Points, in no order, along strands that fork, close into loops and pass close to each other.
Points whose rows are less than 125 apart are linked; no others are. Some points are linked to none.
z_756: [-15 -17   8  -5  -8  17 -13 -14 -23 -35  16  10 -15 -33  -2 -10 -19 -44
  47 -18   6  34 -40 -15 -33 -33  15 -38  -7  21 -28   4   5   1   7   6
 -17 -33  -1  -6   9]
z_56: [-31  -2   2  14 -29   3   5 -34 -18 -16   2  -8 -11 -43  11 -21 -30   0
  10   7  -3  24 -61   5 -37 -19 -12  -9  37 -10 -12  28  31  18 -26  22
  -3  31  -3   0  12]
z_196: [-26   5  50   4  -9  18  12 -16   8 -10   3   7  -4   8  -6   4 -13  -2
   1 -30  12 -24 -22  13 -33   5 -50 -47  47  30 -38  30   4  12  17   3
  13  13 -28 -26  15]
z_486: [ 10 -16 -16  -1  41 -45  -3  28 -21 -15  -7  -9  -4   4  -3  30   1  -8
 -47   4 -27  10  47 -39   5  10   7  36 -10   0  -5   5 -20  -3  35  14
  20   4 -15   7 -16]
z_85: [-24  11  24  34   6  11   2 -11 -76  15 -20 -22  34   1   7  13 -30 -24
 -12  28  33   9 -15   3 -41 -15  -6  17   2   5  19  10  -3 -11   9  -4
   9  -3 -41  18 -30]
z_713: [  2  -5  -6  32   3 -18 -18   2   4   2   8   4  -7 -49 -14   8   4  11
 -22  48 -14  17  13  -6  23  18  38  35 -29 -22 -31  -6   9 -33 -29  -7
 -17   7   8  26  -9]
z_49: [-17 -27 -44  -6  17 -13 -10  30 -44 -13  -3 -27 -17  40  28   1  -7  -5
   4  15 -13   5  32  -8 -28   4 -11 -27  14  18  29  24  -4  37 -11  -7
  42  45 -17  32  -9]
z_495: [-38 -36 -14  17  -3 -23  12 -20   4 -17  -9  -2 -32 -18  18  36 -25  14
   2   8 -16  17 -16 -13   9 -13  17  -4 -18  -3 -24 -38  15 -10 -31  30
   7  35  31  20  49]
z_147: [-27  19 -18   5 -20  17 -13 -29   9 -20  -7  -5  22 -29  16 -26 -40 -12
  11 -22 -36  28 -35   6 -13   5   9 -16  26  -2 -38  47  32  20 -23   5
 -22  10  16  -6   3]
z_944: [ 32  21 -44 -26  31   1 -31   7  -5   3 -16  -7  49  23  19  -8   8 -45
  -3  11  13  24 -10  -7 -32   9   4  26 -20  12  36  -9   2  14  26 -21
  -6 -30  30  15 -24]
z_145: [-19  -6  -7  13 -21 -10  -3  30  -9  -7  47  33 -48 -40 -34 -37  15  15
  -1  20  -1   1  -1  -4   7  -6 -13  36  -1 -39  -2  -8  18  -5  14 -13
   8 -14  -6 -16 -35]
z_744: [  4  -5  24  -1  14  14 -22  12 -52  18  23 -30  15  35  -5   2  19 -13
  37  37  50   2  11  39 -29   0 -11   9  -4  24  47   2  -2   0 -16 -19
  -8 -21 -13  12 -32]
z_890: [  0   0 -19 -22   6 -17  -5  -7   7  -5  -3  -7   5 -26  38  44 -23 -18
  17 -36  13 -23  -6 -29  11   4 -19 -16  21  18   4  26 -36  20  15  -2
  44  36 -24  -1   5]
z_83: [  2 -20 -28   1  16 -16 -16  34   6 -33  12   2 -23  48 -17 -24  -3  13
 -17 -11 -16   2  44 -25 -13  20 -37 -32  -2   9   8  10  13  24 -12 -18
  31  21  -2   9 -10]
z_210: [-39  23 -45  -8 -22   1  10 -16  -7  16  14  15  12 -12   9 -45  -3 -12
  32 -25   2   9 -41  -1 -17 -43   5  25  15 -24  53 -24  -6  -2 -20  -6
   2  -3  13 -36   6]
z_855: [ 11   0  18   1  12  -3   6 -13   3 -27 -25  29  16  -6  -7  26   6 -41
   2 -23  42  24 -34 -29 -22 -18 -13  13 -40   2  -8 -48  -9 -13  29 -13
 -11 -40  24  -3   8]
z_410: [ -7   1  43  19 -28   1  -6  -2 -30  33 -19 -13 -13   6   4  27  11  15
  21  24  83 -29  -5  14  -6 -15 -11  36  11 -10  39  -8 -25 -12 -19  -1
  35   4 -39  13  -6]
z_374: [-15 -40  -6 -28  16 -17  17 -32  42  -6  12 -19  10  -1  13  43 -37   8
  24  -3  -7   0 -21 -15  34  -3  -7   1 -32 -18  -1 -48   3 -13 -26   2
   4  32  47   5  43]
z_100: [ 14 -15  29   7  20   6  18  -7 -16  32  29  -6  32  -3   6  27  19  13
  17  12 -24 -23  12  28  -4  -2  37  18  12  11 -16  21 -25 -19 -16  11
 -25 -28 -37  -5 -19]
z_260: [ 12  10  -3 -26  -3   7 -28  -2  31 -32  17  19 -14 -39 -11  -2  -6 -54
  35  -3 -25  21 -15  10  -8  11  20 -28 -23  16 -54  24   3   8  20   2
 -41 -26  12 -15  11]
z_412: [-12  35  -8 -16 -25  16 -13  10 -40   4 -31 -18  20  23  12 -24  -7 -35
 -16  -8  23   3  -4  11 -42   5 -16 -15  32   6  29  35  -6  29  33 -17
  22  13 -30   6 -27]
z_728: [-13   2   0 -23 -32  27  28 -26 -16  36 -17  -4   9  18  15 -23  15  11
  30 -23   8   2 -28  31  -9 -37  26   0   9 -15  64 -46   1  12  -7   8
 -16 -12  16  -9  12]
z_708: [ 19   3  25  -9 -26   8 -18  -9 -36  17 -13 -20 -16 -22  18   9   6  -6
  56  26  61 -17 -19  10  -2 -25  12   4   5   7  18  11 -10   4 -33  13
  18   0 -19  37  -3]
z_448: [-19  21   6  24  16  -8 -17   1 -10 -16 -29   5   3 -40  -3  32  -2 -23
 -59  34   2  -7  26 -16   8  31 -13   8  -5   0 -44  29 -32 -27  36   3
  10  21 -33   6   8]
z_274: [  6 -23  35  20  20 -15   1   4  14  -2   9 -17  30  75  -7  16  19  27
 -28  14 -16   3  25  21  12  -7  -4   4 -24  -8   9 -47   6 -20 -34  -6
 -22 -21  10   4  14]
z_534: [-22 -21 -14   7  21  10   7  21 -22 -22 -11 -28  -5  47  12  34 -13 -33
 -11  28 -22  36  -8  12 -23  -3  48 -30 -26  41  -8 -15  12 -10 -43   0
 -11   3  -3  34  16]
z_440: [ 14  39 -17  34 -15  16   0 -16  -6  16 -31  -7  39   9  20 -32 -15  17
 -39 -16 -34  -1  20  24  15  26  20 -14  19  -4 -13  33  39  11 -14  -2
 -30  15  11  10 -15]
z_323: [ 40 -40  18 -33  13  -5 -13  12 -18 -21  15  -2 -47  -9  -7  19  22 -14
  55   0  40 -10  -6 -34  13 -14  -2 -38 -23  16   2 -18 -15   4  -3   2
  16  -3  -4  32  -1]
z_82: [ 30 -14 -38   8  43 -33 -20  14  26 -35  15   4  27  -8  27  46  -3 -27
  15 -18  -8   0  -3   5   5  17  26  15 -18  24 -18  15 -20 -25 -23 -34
   0 -39 -23  11 -29]
z_458: [  5  -4 -11 -50 -18  17  19  -2  22  32 -12  -6 -19  -6   9   7   7  -3
  12  17 -28  -2   6  -2  24   2  15  26  -9 -27  11 -34 -13  21  18  29
 -13  19  38  -9  36]
z_220: [ -9  31 -23 -20 -14  14   4  -2  21  33 -11 -11  44  21  29  -6  14  -3
 -14  -1 -55  -2  30  57   4  33  31  13  10  -5  11  15   6  15 -22  -5
 -25   9  13  -7   7]
z_622: [-12  22   0  28   3   5  16 -41  -7  -5 -41  18  29 -33  17  19 -19  -7
 -27 -34 -30  13  -3 -27   9  -9  29  -5   4  -5 -26 -14   2 -11  47  28
 -36  -6   8  -8  31]
z_747: [-38 -29  40  -1 -12  -2  35  -7  11   6   0 -10  -5  49   1   4   2  51
 -24  -8 -29 -34  17  26  14 -24 -26 -14  21 -24  -2 -22   2   5 -10  31
  11  25   8 -21  43]
z_68: [-10  26  -8  28 -10  -8  14  18  30 -19 -26  31  -5  -7   0  -4  20  28
 -45 -28   7 -25  29 -17  40  14 -19 -14  27 -20 -10  21  13   3  33  -3
  12   4 -11  -9  -2]
z_43: [ 16 -33   8  18  30 -19   0  18  27 -16  22   0  10  52 -10  16  23  23
  -4 -20 -30 -12  24   8  13  21   4 -17   6   3  -7  -4 -11 -15 -34 -21
 -11 -13 -14  -1   6]
z_186: [-41  38  18  12 -23  13   6 -24 -18   3 -13  -1  38 -34   0   6 -38 -26
 -27  15  -9  -1 -25  22 -43  11 -10  24  31   0 -31  59 -11   1  20   4
 -12  13 -30 -16 -10]
z_717: [ 22   1  -4 -48  -4  16  18 -17  47  25  14 -10  -4  -8  -2  -3  -6   3
  42 -11   7   2 -27 -32  29  -3 -29   6 -21 -23  19 -45  -4   1 -11   4
  -2  28  53 -15  29]
z_752: [-20  10  20 -26  -1  19  31 -20   1  44  10   6  34  34  16  -3  18   2
  35 -31  18 -19 -18  53 -26 -26  12   9  13  29  53 -24 -23   0 -16  -7
  13 -20  -8 -24  13]
z_528: [ 15  17 -34 -28  -8 -12 -22  23  23  -2  26  15 -17 -46   9  -6  -4 -23
  23  10   7 -14  -3 -19  25   3  -5  38  -8 -24   7  14 -28   1  13 -12
  33   0  -2  -4 -12]
z_173: [ 13  -4 -17  13  10   9   7  10   2 -11  29  -3  -2   4 -25 -40 -18  21
 -15   1 -58  22  16  -1  -6  25  11 -32  -9  14 -48  18  67  14 -11   5
 -29   5  17   9 -24]
z_842: [  2  -5   0  -7  40 -12   8  -7  13   0  43 -11  50  -3  13  43 -14 -15
  21  -7 -15 -20  -9  21 -10  10   1  19   9  25 -14  35 -20 -18  -1 -25
  13 -27 -45 -16 -32]
z_421: [ 21 -17   8  20 -13   2 -10   0 -34 -32 -21  11 -41  10 -18 -34   3   7
   4 -29  39  -1   3 -37 -11 -10 -13 -66  -2  15  -2   1  32  20  21   6
  17  -2  -4  25  -7]
z_195: [  7 -28  15  -1  -1 -10  -5 -21  -3 -18  23  15 -34 -65  -6  33   0  -4
  56  -5  33  -1 -34 -40  17 -35   8 -12 -21  -2 -17 -33   1 -14  -2  16
   3  -7   9  14  17]
z_600: [-12  20   4 -15 -32   4  11  32 -16  20 -18  29 -34   5   5  -5  30   3
 -26  10 -22 -18  28  30  24  -2  30  31  22 -29  12   7 -30  11  43  16
 -16 -23 -24 -27   4]
z_788: [ 31  12  -8  27  15 -23 -25  27  23 -16  27  30  -3 -10 -22 -16  11 -15
  -8  -9  47  -4  -7 -32  18  16 -52  30 -15  -9  11 -30  11 -17  11 -42
  37 -26  -4 -15 -35]
z_112: [-13  -6 -29 -25  -5  -9 -23  22  -2   1  55  14 -31 -46  -8 -12  -3 -25
  24  15 -24  13   1   7  -7 -12  16  39 -15 -20  -9  -2 -13  -5   7  -6
  -6 -23   2 -23 -13]
z_971: [ 13  -8 -10 -13 -31   2  10  22  -2  20 -12   8 -36  51 -16 -22  13  21
 -11   8  16  12  12   3  25   0 -13  11 -16 -41  57 -46  11  12  16   1
   5  -6  20  -2  -2]
z_5: [ 43  25  27  -2  -9  15  -7   3  45   7 -22  -5   5  31  14  -4  26  15
  19 -37  18 -26  20   9  36  24 -11 -35  23  20   0   6   4  12 -15 -10
   2  -3  -4  -4  10]
z_277: [-17   8  -8  51 -12   8  19 -27 -20  10 -18 -11  38  44   1 -13 -25  34
 -46  -6 -24  11   9  20   0  10  -6   0   2 -18  13 -13  55  -4 -19   1
 -16  13  18   3  -6]
z_763: [  9  -3  58 -19  18  29  14  -9  13  35   6 -34   3  17 -13  15  -8  12
  -9  40 -19 -23   4  31   6  22 -20 -18  -6  29 -50  37 -27 -13 -12  19
 -19  20  -3 -12   4]
z_51: [ 34  27  -3  26  -5   7   2 -28  -2 -20 -50  11  36 -26  18   0 -13 -19
 -14 -41  25  20 -20 -44   2   2   1  -2  -7 -13 -12 -14  15  -2  39  -8
 -19 -22  23   9  -4]
z_223: [ 15 -18 -14 -29  -5   8   8  15   8   1  -7  -3 -19  41 -26 -36   5 -18
 -12 -13   3  38  -5 -16  -9  -2 -18 -10 -39  -8  29 -56  21  17  21  -4
 -14   9  56  -3   9]
z_290: [ 25   6  45   9  -6  42  -9 -18 -15  25 -34 -14 -24 -20  -6  -9   7  23
 -15  41   8 -21 -11  23  17  15 -10 -27 -10  33 -33  30 -10 -16  -7  20
 -21  23   4  16   0]
z_991: [ 20 -27  13   9  22 -44 -15  15  47 -40 -12  -6   1  24  -6  18   2  31
 -23 -11  11  -4  26 -41  32 -12 -14 -25 -33  -4  -9 -25  -6 -24 -14   3
  16  10  22  29  37]
z_621: [ 19 -19  26  18  -2  14 -18  -8  -5  18   4  -5 -27 -12 -32   0  21  28
  -5  63   8 -15   4  19  24  18  13   5 -19  -7 -22   0 -14 -26 -40   8
 -23  13   1  24   3]
z_114: [-30  35 -26 -45 -22   7   5 -23   2  35 -15 -19  33   2  48 -10 -11 -17
   2   4 -28   0   9  46 -11   2  33  17  34  15  18  45 -18  35 -22   5
  -1  34  -6   8  17]
z_604: [-17  27  13 -28 -37  18   1   5   3   5  25  25  -7 -20 -28 -28   2 -30
  18  -8  17  -6 -32  11 -29 -14 -24  15  11  -6   4  19 -32   4  44 -13
   1 -33 -24 -48 -13]
z_470: [-25   8   5  29   8 -16  -2 -20 -15   5   1   6  14 -64   7  37 -26   4
 -24  25  -8 -15   5 -23   5   3   2  39  11 -22 -29  15 -11 -21  31  18
   9  19 -10  -5   3]
z_456: [  3   5 -15 -30   3  17 -11 -19 -12 -36 -13  12  19  -1  12   4  -3 -56
  47 -14  32  29 -56 -17 -45 -28  -1 -19 -29  17  13 -13 -18   0  12 -15
 -10 -26   9   2  14]
z_336: [-36  38 -15 -35 -17  22  17 -17 -15  34 -17 -23  35  29  20 -28 -15  -7
 -28   8  -6  11  -1  19 -41  19  -4  14  33   2  46  17  -8  32  21  -9
   6  38   0 -10 -11]
z_303: [  2   8  34 -19 -11  24 -14 -24 -36  18   5 -16  16  -3  -4  -5  -6 -18
  54  37  51   7 -40  42 -37 -19  18  10 -13   8  17  13   3  -6 -38   6
 -18 -24  -9  18 -12]
z_584: [ -1  31   4 -34 -21  16   4  14  -7  28  12  22   4 -11  -6  -5  15 -17
   0   6 -17  -8   6  25 -16  -9  10  54  11 -22   4  25 -40   5  63  17
  -2 -46 -21 -42 -20]
z_772: [ -8   9 -32  42 -11 -32 -13  10  24 -38 -53  31 -20 -13   5   1  21  19
 -37 -11  41 -10  32 -37  37   2  -8 -14   4 -18   0  -3  15  -1  -3  -8
  32  20   5  30  25]
z_554: [ 10   0  18  55  10   1 -16   1  -7  -4 -44  10   1  -4 -21   7  27  31
 -65  29  19 -19  30  -5  29   8  -8   4  -8  -2 -13  18 -32 -42   5 -12
   5   2 -26  15   2]
z_384: [ 32 -27  18 -42   9   4  -4  34 -16  -9  13   4 -46  15 -10   7  37 -15
  40  -6   7 -18  17  -1   2  -9   6 -23  -1  20   4 -11 -34  14  26  12
  -4 -33 -25  -5   6]
z_802: [-30 -20  22   3  19  -2   7   6 -60  21  12 -25  24  26  10  19  11   0
   2  27   7  -5  13  23 -39  -9   5  20  18  13  35  -2 -17  -2  -3  -9
  28   0 -46  -2 -24]
z_344: [  8   3 -36 -30  52  10  13 -18 -18  -3  -2  -9  76  14  40  22 -13 -33
  16   5 -17  25 -30 -23 -30 -14  38  23 -13  19  33  -3 -18   4  25  -4
   1 -19  14   9  -7]
z_396: [  4 -17  -5  -3   4  -2   3  30 -45  -9  16  14 -29   5 -14 -20  19 -15
  -1 -35  -5   6  11 -18 -14 -26   1  -1   5   3  19 -23  -7   6  43   1
   8 -31 -25 -15 -26]
z_508: [  3 -13 -14 -41  22   9  18  -6   0  17  41   8  15  11   4  -1  19 -20
  57 -28 -23  -9 -17  19  -9 -26  15 -16  -5  29  23 -19 -18   0  -3   4
  -9 -29   6 -30  13]
z_430: [  0 -13   0  24  -9  -3   4  22 -51 -24 -10  10 -23  27 -30 -32   5   3
 -38 -13 -14  22  20  -5 -41  -9  10 -39  -7  16 -14   6  33  14  31   3
  -6 -13 -15   5 -31]
z_179: [ 33  30   0   1 -39  13  14   2  36  35 -19   8 -10 -10   9 -29  15  58
   2  -9  -4 -12   6   6  69   9  21   4  14 -35  10  -8  30  12  -8  10
 -14   1  26  -2   4]
z_603: [ 11  -9   1  24  -4 -22 -32  24  17 -14  22  21 -21 -17 -13   3  39  18
   3  18  20 -22  16   4  19  19  12  17  18 -24  -3  18 -24 -19 -29 -35
  12 -19 -33  11 -14]
z_848: [ 17  -9  25  -9  16  32  13 -20 -40  20  11  -5  15 -21  11   3   1  -8
  23  20 -38   1  -7  19  -2 -26  50 -10 -11  15 -35  14   3 -10  -5  31
 -50 -24   4  13   2]
z_821: [ 26 -31   5  30 -30  -4  -3   5  -4 -16 -35  12 -47  17 -43 -35  16  50
 -14  26  48 -18  19 -15  17 -10 -24 -62  -1   7  -5  -3  23   2 -16  20
  14  11   0  28  20]
z_375: [  7  27   0  13 -43  24 -19 -32   5   8 -23  -7  20 -11   3 -49  -8   7
   3 -22  -9   6 -15  49  13   4  27 -31  15  -3 -13  39  40  12 -42   6
 -36  -5  19   6  -5]
z_66: [ 18 -11 -42  -6  14 -17  -3  26 -12  -6 -22  -4 -18  23  13 -10  21  -7
  -2 -36 -17  43  18 -17  -7 -21  35  -2 -33   8  36 -59  18  15  -1   8
  -8  -4  35  22   3]
z_729: [  1   1  38 -17 -15   6  16   4  63   9  -3  -7  -8  43  -2   4  18  37
 -11 -14 -17 -41  22  34  33  17 -20 -23  26  -5 -16  15 -13  10 -22   5
   2  22   1 -22  32]
z_178: [-24  11  39   4  -4   7  14 -37  39   3  -8  -2   8 -27  -5  23 -34   8
 -15 -14   0 -10 -17 -20   0  12 -38 -11  28   2 -40  18   3   2  26  14
  15  34   3 -26  33]
z_514: [-33 -32 -35   8  12  -7  -3  10 -27 -32   5 -20 -20   7  38   6 -16 -15
  34 -10 -14  26 -20  16 -28 -21  36 -45   7  35   4  -1   7   5 -49  -5
   5  -5  -6  26  12]
z_699: [-37 -11 -25  50   0   1  11 -21 -29  -4 -12 -16  11  26  -5  -6 -51  28
 -39  48 -14  26   1   8 -15   5 -20  17  -8 -11  18  -3  56   7 -44  12
   2  41  18  28   7]
z_532: [-15   6 -35   1  11  -7  -1  -8 -11   2 -12  -6  47 -18  49  29 -15 -21
   6  -7 -26  10   5  -1  -9  -1  33  21  -2  -4   4   2 -11  -2  -1  -3
   2   0  -4  11   9]
z_358: [ 14  26  31 -28  10  27  20 -33 -11  66  -6 -43  36   1  26  14 -17  13
  12  34  17  -2  -4  -2  -9  -5   7  36   4  12  17  15 -15   1  -8  13
  -2  24  14  21  -7]
z_221: [  6   1  13  28 -27  -1  -9 -15  17  -6  -5  17   0   1  16  13  23  10
  44 -24  30 -15 -13  29  20  -9   8   1   4 -10  22 -39   3 -12 -55 -14
   1 -23  -5   7  15]
z_37: [ 29 -10 -37 -20  50 -40   4   1   9 -10  -7 -17  34  -1  33  60 -17 -23
  -9   5 -30   1  16 -20  20  18  28  37 -14  14 -15  16 -29  -7  17   6
  -4 -11  -8  13  -8]
z_212: [-45   7 -45 -16  -9  -7   7   9   2   1  40  34 -12 -21 -15 -32   5 -42
   9   0 -23  15 -29  13 -33 -29   7  40 -14 -20  20 -37 -24 -10  15 -14
 -16 -22  16 -52   7]
z_332: [ 37 -12   4  -5  38  -8  -2  17  34  18  49   5  17  20 -20  -1  16   1
  12 -13   9 -21   2 -13  13  10 -50  37  -3  -7   8 -24  -2 -24   8 -25
  12 -36   9 -41 -39]
z_73: [-11   4 -31  28 -15 -22 -18  17  36  -8  -7  21 -35  -7 -37 -17  18  33
 -56  51 -17   9  43  10  21  37  18  21 -22 -30 -23   2  13  -9 -35  -2
 -17  26  19  19  14]
z_628: [ 19  24  33  19 -30  12   6  11  14  41 -23   7 -26 -15 -10 -13  17  44
 -13   9  43 -24  -1   5  44   4   6  13   9 -28   6  13   8 -18  15   7
  -3 -11  -3  -9 -18]
z_869: [ 23  -2 -46   7  30 -44 -20  48   7 -30 -32   1  -9  12   2  14  23 -25
 -36 -38 -19  32  34 -33  -6   1  18  15 -19  20  17 -31   0  12  13  -3
  12 -10  12  12 -15]
z_735: [-19   5 -25  -4  -8 -13  -6  23   5 -16  23  17 -41 -29  21   2   8   5
  14 -10   3 -31   4 -17  21  -5 -28   2  32  -6   9  19 -15  26  -1  -3
  35  32 -16  -2  -6]
z_928: [  6   1  25  -2  12   2 -15   0 -26  -4   0  14 -31 -41 -26  14   4 -24
 -12  33 -20  12  10  -2   0 -17  35  -8 -21  17 -49   0 -11 -13  38  36
 -45 -15  -9  12  12]
z_657: [-27 -16  36   1   6  13  37 -14   6  38  30 -20  13  51 -10 -29  -6  55
  -4 -21 -17 -19   3  12  -3 -23 -47  -1  32 -13  27 -20  24  11  -7   8
  21  20  12 -28  -6]
z_488: [ 32  12 -10  -3  11  13 -18  -4  -9   2  15 -21  22   6   2 -23 -11 -12
  11  13   6  31  -1  -9  -8  20  -4   2 -15  -4  11   1  33  15   1 -20
 -18  -6  25  25 -32]
z_413: [-17 -13  -2  -5  15  14   8  12 -23 -15  -4 -10 -29   3 -16  20 -22 -26
 -21  35 -59  38  -2  -2 -19  -4  43 -35 -26  42 -52  -1   8   7  -2  29
 -38  11   7  17  22]
z_976: [ 26  14 -25   3   2  -9 -18  19  27 -11   3   2  13  33  32   0  28   4
  10 -44 -20 -24  36  28  22  23  11 -31  29  18  14  28 -12  14 -42 -30
  -1  -6 -28   7  -3]
z_683: [  6  19 -24   4 -14   9  -4   5  19 -31  22  26  -4 -26 -27 -60  -8 -15
 -11 -49 -27  38 -19 -26 -16  11 -16 -14   0  -6 -23  11  36  10  35 -25
 -24 -12  21 -25 -21]
z_561: [-12 -20  -1 -21  -3  -2  21  17 -23  14  -6  -5 -32  28  -8   2  27  -1
 -23   9 -44   8  39  15   0   2  33  19 -10 -13   1 -29 -13   9  25  27
 -24   0  -1 -10  15]
z_822: [-19  -5  24 -35  12  13  41 -28  27  51  61 -16  25  10  -6  -2 -11  29
  16 -19 -34 -17  -6  13  -1  -4 -21  12  30  11  12 -10  -2   6  -4   6
   6  14   6 -41  -2]
z_89: [ -6   0 -27  29   3 -23 -11  29  33 -32  46  34 -31 -25 -31 -27  -4  28
  -4   2  25 -13   9 -29  19  16 -48   8   1 -21  -3   3  33 -10  -9 -38
  42   7   0  -5 -27]
z_309: [ 39 -20 -39  -8  34 -54 -18  55   8 -35  13   8 -55 -13 -16  18  28  -6
  11 -39  -9  21  23 -44  18 -12  31  -5 -20  23   6 -17 -21  -1  -1   2
  13 -10   2  16 -15]
z_99: [-12  -9   0  12   8 -33 -13 -12  56 -30  -4 -14  13  -3  -3  28 -31  28
 -26  20   5 -21   9 -21  43  25 -33 -14 -12 -20 -31   3   9 -21 -22  -4
  29  38  18  12  33]
z_704: [ -4   2 -11 -26  32 -14  28   9  21  48  54  -8  35  36  -2  -9   9   0
   8  -7 -10 -21  -1   7   6   1 -33  34  10  -5  48 -27 -19  -9  -5 -15
  27   1  12 -49 -10]
z_63: [-14  -5  19  -8   7 -19  -4 -16  68 -21  11  -4  10 -30 -10  47 -30  -5
   2  -2   4 -28 -14   1  24  43 -29  -6  -5  -3 -54  22 -15 -19  -4 -11
   9  19  -2 -22  16]
z_469: [ 43  26 -26 -32 -12  29  -2 -21  22  20   1 -13  22  -2  19 -34  -3  12
  42 -14   9  23 -15  -8  20  -4  13  11 -11 -16  37 -19  27  22 -14   0
 -23   9  54  13  -1]
z_127: [  2  21   8   7  -8  10   0  10  22 -25 -16  14   4   3 -23 -22   6 -14
 -34 -27 -15   1  16   1  -4  41 -17 -37   9   2 -43  22  21   8  38 -11
 -11  -6   3 -20  -5]
z_755: [ 13  24  16  12 -10  15 -21   1 -10 -16 -27   1  17  13   5  -3 -11 -30
   4 -39  58  -7 -11 -21 -31  12 -52 -21  17  14  21  12 -10  14  29 -29
  34   1 -25  -4 -15]
z_249: [-28   5  19  16   6  20   0 -29 -56   6 -14 -13  26 -47  10  34 -46 -27
  -7  48  -2   3 -32 -12 -25 -15   3  23   5   9 -22  28 -24 -13  10  18
  -1  12 -33  12   0]
z_482: [  6 -27 -33   2   8 -44 -10  59  15 -40   1  25 -62  17 -36 -10  22  29
 -18  -4  -1   9  54 -40   3  -6  -1 -25 -11  11  11   4 -12  21  -7   8
  25  16  -6  24   2]
z_304: [-15  16  56 -10 -11  22  15 -22   4  10  20   9  11 -21 -14  15 -11  -9
  23 -18  34 -15 -33  -2 -38 -13 -37   6  25  25 -16  24 -27  -5  28 -10
  16 -20 -34 -41  -4]
z_696: [  2  -7  -3  16 -17  -3  13  -1  48  14  -6  14 -26   8 -20 -19  28  64
 -31  25 -26 -18  27  18  55  19  15   4  -4 -41 -13 -12  20  -7 -32  12
 -22   9  26   1  27]
z_329: [ 28  14 -23  29 -10 -30 -31  34  15 -21 -33  20 -13 -11   0  -3  15   1
 -31  -2  52  10  19 -32  38  13  -6  30 -15 -31  26 -31   9  -8  19 -19
  33 -10   6  16 -10]
z_962: [-20  10  29   8  10  -1  23 -39  35   1  11   8  43 -28  12  69 -25 -11
  21   0  -1 -26 -24  22   0  11   9  18   0  17 -41  24 -22 -33 -20  -1
  -8 -15 -21 -22   8]
z_318: [ 15   2  46  19   4  22  17   5   7   2  -4   5  10  35 -36 -21   3   7
 -31 -30  10  -2  -1   4 -17  20 -42 -17   0  -8 -18  -2  23 -12  48  -6
 -19 -35  11 -36 -27]
z_629: [-12 -19   1  16 -17  -1   1 -21 -25   6   5 -22 -20   0 -10 -18 -24  26
  11  39  20   6 -29   9 -20   5 -22   6   3 -17  20  -7  48  13 -30  17
  13  36   6  22   8]
z_319: [-19 -13   8  -5   6  -5   4   4  -9 -10 -24  -7   9   6   6  33 -14 -42
 -12  20  12  14  -7 -10 -14   4  -9  12 -32  -7   3 -24 -16  -6  13  -4
   8  11   8   9  18]
z_605: [ 22 -18  10  10  10  14   5  -7 -41  10  21  -5 -13 -20  -9 -44   7  25
   0   1 -54  25  17  -6   4 -17  46 -17  -7   5 -34   7  46   6   8  32
 -51 -18  14  17 -26]
z_496: [ 11  -8  50  30 -24   9   3   0  13  16 -40   0 -40  16 -27 -11  26  64
 -17  16  63 -33   2  -4  40 -13 -20 -37   6  -9   6   4   3 -33   6  18
  11  -5   2  -2  17]
z_968: [-28 -21 -33 -26   0 -13 -12  11 -32 -13  14 -28 -23  -4  37  -2 -14 -19
  41  10   8   1 -25  19 -31 -19  -7 -21  33  24  30  36 -12  28 -38  -6
  39  38 -24  22  -4]

How many points has the smallest loop of links through each point below? Write - if it is on no loop.
z_944 => 19
z_842 => 16
z_43 => -
z_66 => -
z_629 => 7

A tip is a point with one link. Name the tips that can be reached along the links from each point below, in the order of the rows.
z_729 => z_890, z_274, z_508, z_683, z_318
z_699 => z_755
z_621 => z_195, z_763
z_303 => z_410, z_186, z_554

Name the points in between on the shortest way along the links from the first point to the second, in order.
z_73 / z_384 => z_696, z_179, z_628, z_496, z_821, z_421, z_430, z_396
z_210 / z_683 => z_212, z_112, z_145, z_89, z_788, z_329, z_772, z_68, z_127
z_223 / z_469 => z_66, z_869, z_486, z_37, z_532, z_344, z_944, z_488
z_488 / z_99 => z_944, z_344, z_532, z_37, z_82, z_842, z_962, z_63
z_413 / z_304 => z_928, z_848, z_100, z_842, z_962, z_63, z_178, z_196
z_63 / z_495 => z_178, z_196, z_304, z_604, z_584, z_600, z_561, z_458, z_717, z_374
